Each row is a point on a landscape with many valleys, with its height.
From any point a ball takes the steepest step (drop divided by distance) to one of its 2 nearest points. It stops when none of these is lower. Distance is the straight distance between rows; heights are no part of it.
Q231: [-21  28 -42 -31  -9   5  35 -24  -4  26  -3  15  -6  -4  -5  16  -8  26
   1  15 -30 -19  18  -9]  height 491
Q821: [  6  -8   6   6 -11 -55 -15   6 -34  15  -9   1  15   0   7  31 -21  -5
   0 -53  18  20   8 -11]  height 758
Q35: [ -2  -9 -40 -18   8 -10   5  -2  25  -4  -3 -11  -4  45 -16  -4  -8 -11
  10 -31 -27 -37   0  24]  height 752
Q67: [-16  37   0  12  -6  25  19 -15   1 -17  21  24   5 -35  -5 -11 -14 -12
  13   8   3 -18 -20 -19]  height 759
Q502: [ 22   5 -29   4 -42 -25  20  18  20  20   1  -6  28   2  11 -22  41 -15
 -11 -45  -8  17 -11 -14]  height 712
Q286: [  8  10  18 -14   3 -29   4   1   2  -5   8  -9  -9  37 -26  23 -36   0
  24   7 -25 -17  19   7]  height 375
Q793: [ 27  -1  38  21  30 -11  11  -4  -1 -21  10  -5  25  -4 -10  -3  -4 -33
  22   7  24 -14 -10   7]  height 555
Q213: [  4 -22 -19  -8 -16   7 -16  -3   2  35 -41   0 -14  -1  35   1  27  34
 -50  -3  -2  22  25  15]  height 239
Q492: [  0  -8  18  -2  11 -26 -50   6 -19 -13   4 -17   2  -4   0  40 -39 -14
  11 -42  23   3  13 -10]  height 788
Q26: [-23  29 -29   5 -13 -15  -2  -6   5  19 -13  -9   1  10  14  -1  13  31
  -8  -7 -20   3   4  10]  height 653
Q167: [ -7  18  22  -7  -6  36   9   1 -16 -24  26  20  -1 -52 -16  -4  -1 -33
  26   0  12   9 -25 -28]  height 718
Q119: [ -8 -33   6 -15 -24  31  -3  30  11   1   9   4 -23  10 -22  -5  -2 -26
  11 -11 -16   8   2   2]  height 559
Q305: [ -4 -30   5  -4   9   1 -28 -21   0  -1 -28  13  -4  -7  30 -22  -1   6
  -9 -13   3   7   3   3]  height 412
Q141: [-44   5  13  -1  13   0 -23  11 -25  -5   3 -10  -1 -26  11  32   5  31
  -7  18  31  16 -12 -12]  height 356
Q33: [  4 -24 -39 -18  30 -10  -5 -17  13  -2 -22  12  10  36   1 -16  17  -9
  -5  -3  -2 -44  -4  20]  height 787
Q318: [ 13   6 -31   4 -53   6  29  31   7  14   2   6  12  -6  -8  -4  20 -19
  11 -42 -28  12  10 -20]  height 672
Q208: [  0 -30  27   1 -22  -3 -12  21  -1 -11  -2  12 -11 -11   3  -3  -2 -10
   8 -13   3  28  -3 -23]  height 615
Q903: [ 24  -8 -12   9 -14  31  15 -15  12  34 -18  26 -23  34   0 -36 -11  17
 -14   9 -35  18  45  19]  height 362
Q374: [ 10 -19 -29 -27   6 -11  31  27   6   6  11 -10  17  34 -32  -2   8 -14
   2   1 -18 -19 -10  20]  height 715
Q944: [ 27  -8  -7   3  37 -24 -13 -28  18 -12 -17   7   6  44  13 -21  -8  -3
 -13   6  20 -37 -22  35]  height 819
Q989: [ 15 -35  21  12   7  10  26 -19   9   4 -43  23 -24   2  -8 -35  16  -5
  20  31 -13  22  40 -13]  height 112
Q598: [  2   1  35  19  29  32 -21 -28  -3 -21 -10  18 -14 -27   8  -7  -8 -19
  19   5  11  12 -28  -1]  height 415
Q721: [  7  24  -1  25   7 -36  -7   1 -28  24 -19  -7  38  23  13  26  -4  18
   1 -27  -4  20  23  -6]  height 725
Q622: [ 10   7 -26  12  -6  -5 -10  25 -13  35  -3 -22  27  28   8  15  45  -6
 -23 -39   4   9  -2   8]  height 765
Q886: [  2 -16  20 -10  22  17  -8  -5 -17   9  -6  22  -4  -3 -22  16 -30 -12
  -5 -12   3  -1  -6   4]  height 870
Q199: [-12  45 -12  36 -12   8 -10  23 -20 -20  12 -15  32 -38   6  24  18  -5
  13 -46  47  21   1 -31]  height 626
Q745: [  1   5  11 -10  23 -29  -1 -25  -5 -13  -6   1   9  15  23 -23 -11  18
 -22  36  14 -21 -23  16]  height 853
Q911: [-13  -6   9   8   9 -14  -8 -33  13  -8 -30  10  -7  32   5 -23  15  20
  10  33 -13   9  21  -8]  height 107
Q334: [ -5  -9 -16  16  -6   1 -31  17  -8  38 -20   3  -5  16  26  12  19  24
 -44 -18   9  48   4  16]  height 166
Q118: [-11  28  -9  -9 -12  42  37   3  -4  16   6   4  -4 -22 -21  -2  11  12
   1   8 -13 -13  20  -4]  height 564
Q128: [-19  22  11   4  12  -3  16 -22 -25  17  -3  22   3  -4  -2   6  -8  10
  -8 -12   4   4  -5   1]  height 837
Q28: [-15   1  11   2  -9   7  12   9 -27 -13   9  21  20 -27 -24  11  12 -45
  25 -32  27   7 -17 -30]  height 671
Q74: [ 10  -2  33   5 -17 -14  10  -4 -20  -8  -7  -7  -2 -55  24   1  -8  23
   5  37   6  16  36 -19]  height 265
Q868: [ -2 -10  18  -5  17 -21 -31   6  15 -16  26 -21 -27   0 -17  16 -38 -39
  27 -10  -6 -13 -44   5]  height 210
Q315: [  8 -11   5  22  -2  17 -43  34  -4  15   8 -14 -27  15   7  16   1  19
 -51 -25  34  39 -15  25]  height 92
Q216: [ 29  14  31  22  -9  11  18 -16  -1  -8   5   3  12 -37  18 -13 -14   9
 -10  19  12  10  16  -6]  height 391
Q675: [ 22  38 -19  12 -15  19  17   4  -8  25  24  -5  13 -28  13  17  -9  13
 -46 -33  20   3   5   3]  height 536
Q405: [-22 -11  -5 -25  11 -13  -8  -2  16 -26  16   2 -23   8 -17  -7 -16 -25
  18   7 -18 -20 -53  -2]  height 87
Q524: [ 18 -20  -5 -13   4  -7  -1  18 -26  23  -2 -14  13  22  -7  27  22  11
 -25 -10  16   6  26  23]  height 790
Q291: [ -1 -17   0  10 -15   1  26 -36  16  22 -29  16 -26  24  12 -40   2  21
  -6  48 -22  19  42  -2]  height 254
Q760: [ 26 -26  10   5  22  -2 -20  14  -5  -1 -17 -12  27  20  -8  19  26 -17
   6 -18  19 -20  29  15]  height 816
Q613: [ 13 -18  -7  -4  -4   0  28  20  -5  -5  14  -3  20  13 -25 -10  28 -31
 -10 -25  12 -18 -10   2]  height 674
Q459: [ 21 -18  16 -21  12 -10  23   0   6 -22  19   1   5  24 -35   4 -22 -17
  28  28 -22 -23  -7   0]  height 451
Q908: [  7 -28 -31 -22  -8  36  -2  34  25  -7   0  -3 -24  31 -23 -11  11  -8
  13  17 -31 -19  24  19]  height 500
Q427: [ -1  26 -32   6 -16 -10 -13  18  13  26  18 -27  -4  36  10  11 -17  33
 -18 -13  -7  10  -3  29]  height 620
Q262: [ -4  29  41  32  32  21 -13 -17  16 -46   7   5   6 -30  17 -13   2 -27
  34  26  25  -2  -8   1]  height 495
Q470: [ 21  -3 -24  -9 -18  24  -8   7  23  14  -5   3 -20  35  -5  -5  -7  10
  -6 -18 -40  -3  41  26]  height 436
Q140: [ -9   8 -17   0   1 -12   5  -9  11  -2   9 -16  11 -16  31 -24   7  31
 -24  41  10  -4 -14  -3]  height 883
Q656: [-15  44 -24 -10  -2   9   6  14  11 -13  36 -22   1 -23  -2  27  -1   0
   4   7 -12 -33  12  -7]  height 499
Q798: [ 21 -23  15  19   6  15 -15 -21  20 -11   7  19 -41   2 -13 -21 -41 -33
  12 -23  -2  -4 -35  17]  height 933
Q113: [ 28  33   0  16 -19   7  24  -6  -1  13  18 -10  13 -16  15  -5 -23  29
 -28  15   5  -6  22  14]  height 476
Q806: [ 15 -21  16 -10  -4 -47  -3  -9  -2 -39  -4 -14  30  -5  13 -14  12 -17
  25  22  -1 -15  22 -28]  height 381
Q574: [ -5 -43  38 -19  16 -14 -20 -28  -1 -35 -24   5 -14 -34  14   6   6 -14
  27  25 -14   4  -5 -26]  height 153
Q65: [  4 -15  11  16  -1  37 -22  -8   9   5 -18  15 -27 -12  25 -20 -13  23
 -31   3  17  23  -2  19]  height 351
Q148: [  0  -1  25  12  16  -1  11  18  -7 -12  16   3  10  -6 -29 -13  -2 -48
  10 -23  31 -11 -40  -5]  height 618
Q351: [  1 -43  14 -16  32  15 -29 -22  17  -4  -9  22 -35  12  -9   1 -31 -24
   0 -15  -2  -9 -30  25]  height 904
Q761: [ 27  -1 -32  24 -24 -31   0  13  -3  38 -14  -9  18  17  18  -2  26 -11
 -27 -59  19  24 -19  -4]  height 743
Q676: [-10  15  13   3  -4 -27 -21   2  15  -8  33  -7 -17  12 -18  23 -59 -13
  26 -16 -10 -10 -11   1]  height 294
Q572: [ 15  -7  32 -14   7   1 -11 -16  -8 -24 -11  -7   2 -42  15   8   9   8
  15  52 -16 -13  20 -20]  height 84
Q712: [-19  18 -14   7  16 -45   7 -25 -13  22 -25 -22  26  24  13   4  31  33
   8  -1 -11   5  19  -3]  height 690
Q289: [-30  -4  13  -6  16  13 -24  14  -2 -17  13  -2 -10  -8  -3  11  14  -6
   9  14  19  -9 -25   2]  height 286
Q162: [-43  -3 -40 -14 -18   0  33 -12  -9  39 -22   1 -23 -17   2   9  21  30
 -11  22 -19  16   8 -14]  height 416
Q159: [ 11  24 -37  -7 -29   1   7  30  24   7  29 -26   4  17   4 -19   6  18
 -15  18  -7   4  -3  16]  height 587
Q762: [  2   3  34  17  33  -1   5 -11   1 -36   3   1  17  -8  -5 -24  17 -17
  34  48  20 -11  -7 -10]  height 561
Q649: [ -1 -12   1  10  -2   7 -18  21  14  14  20 -13 -30  20  -1  -5 -29  10
 -32  -4  17  15 -32  35]  height 177
Q626: [ 18  11  24  26   9  19 -24   5  -7  18  -6   7 -18   8  11 -11 -37  20
 -25   5  28  29  -8  37]  height 271
Q992: [ -5  41 -23  11 -18  -3   3   0  -9  -4  14 -11  26 -26  10   8   2  -7
  -9 -40  11  -9  -5 -13]  height 584
Q906: [  4   6  12  15 -13 -22   5  12   0 -10   0 -12  31  -7  -1  -7  24  -6
  15  16  10   4  10 -14]  height 471
Q701: [  2 -45  16 -19   8   7  11 -14   0 -14 -28  21 -26  22 -26 -27   2  -6
  25  43 -33  10  20 -16]  height 275
Q542: [-24  43  13   5  10  -7  33 -36 -19   0   2  21  16 -15 -10   3 -14  13
  21  23   4 -11  -2 -17]  height 801
Q221: [-35  43   8   4   0   6  -8  32 -25   3  25 -17  19 -25  -4  44   2  30
  -7   0  19   7   0  -9]  height 407
Q957: [ 17  -7   2  -5   6 -35  10 -34   1 -22 -19   5  16  18   6 -13   3  13
  14  11 -16 -19  20 -26]  height 261
Q192: [-41  -7 -14 -27  16  20 -19  17  17 -10  12  -1 -14  20 -18   3  -1  -7
  -7   8  -8 -23 -51  20]  height 200
Q867: [  7 -27   5 -44  -4   6  17   7  -3 -25  -1   1  -4   9 -19   7  17  -3
  30  35 -34 -18  27 -19]  height 392
Q638: [  3 -41  26 -18  24  15 -21 -15  -8 -18 -19  16 -13 -39  20   3  -1  -4
  -4   3  12  -1 -27 -10]  height 304
Q36: [-44  45 -17  -7   5  39  -5  22 -15  -8  39 -15  -5 -35  -6  38   4  18
  -9  15  15 -18 -20   1]  height 450
Q808: [ -2  -8 -21  -8 -31  -1  21 -19   2  40 -24  -3  -3 -22  29  -6  23  30
 -30  -9 -12  31  23 -19]  height 328
Q257: [-10  15 -15 -17 -25   4   3  15  22  -6  32 -16 -10   3  -1   6 -18   1
   1  -4 -25 -10  -7  -5]  height 544
Q715: [-11  10 -24  15 -19  20  51  24  12   3   9  16  13  -5 -20 -10  31 -17
  12   0 -11   4   6 -11]  height 623

Call two points neighbours if one is among the 2 nearest of the other. Go from one point of each pair to the other, from neighbour to neighbour, staying as low as possible. Name the highest point that can't be avoided.
Q989, Q911 => Q291
Q315, Q793 => Q762
Q911, Q405 => Q459
Q315, Q572 => Q305

For each start below, name the point where the ball stops.
Q427 => Q405
Q502 => Q315
Q351 => Q793
Q992 => Q572
Q762 => Q572
Q745 => Q793
Q199 => Q405
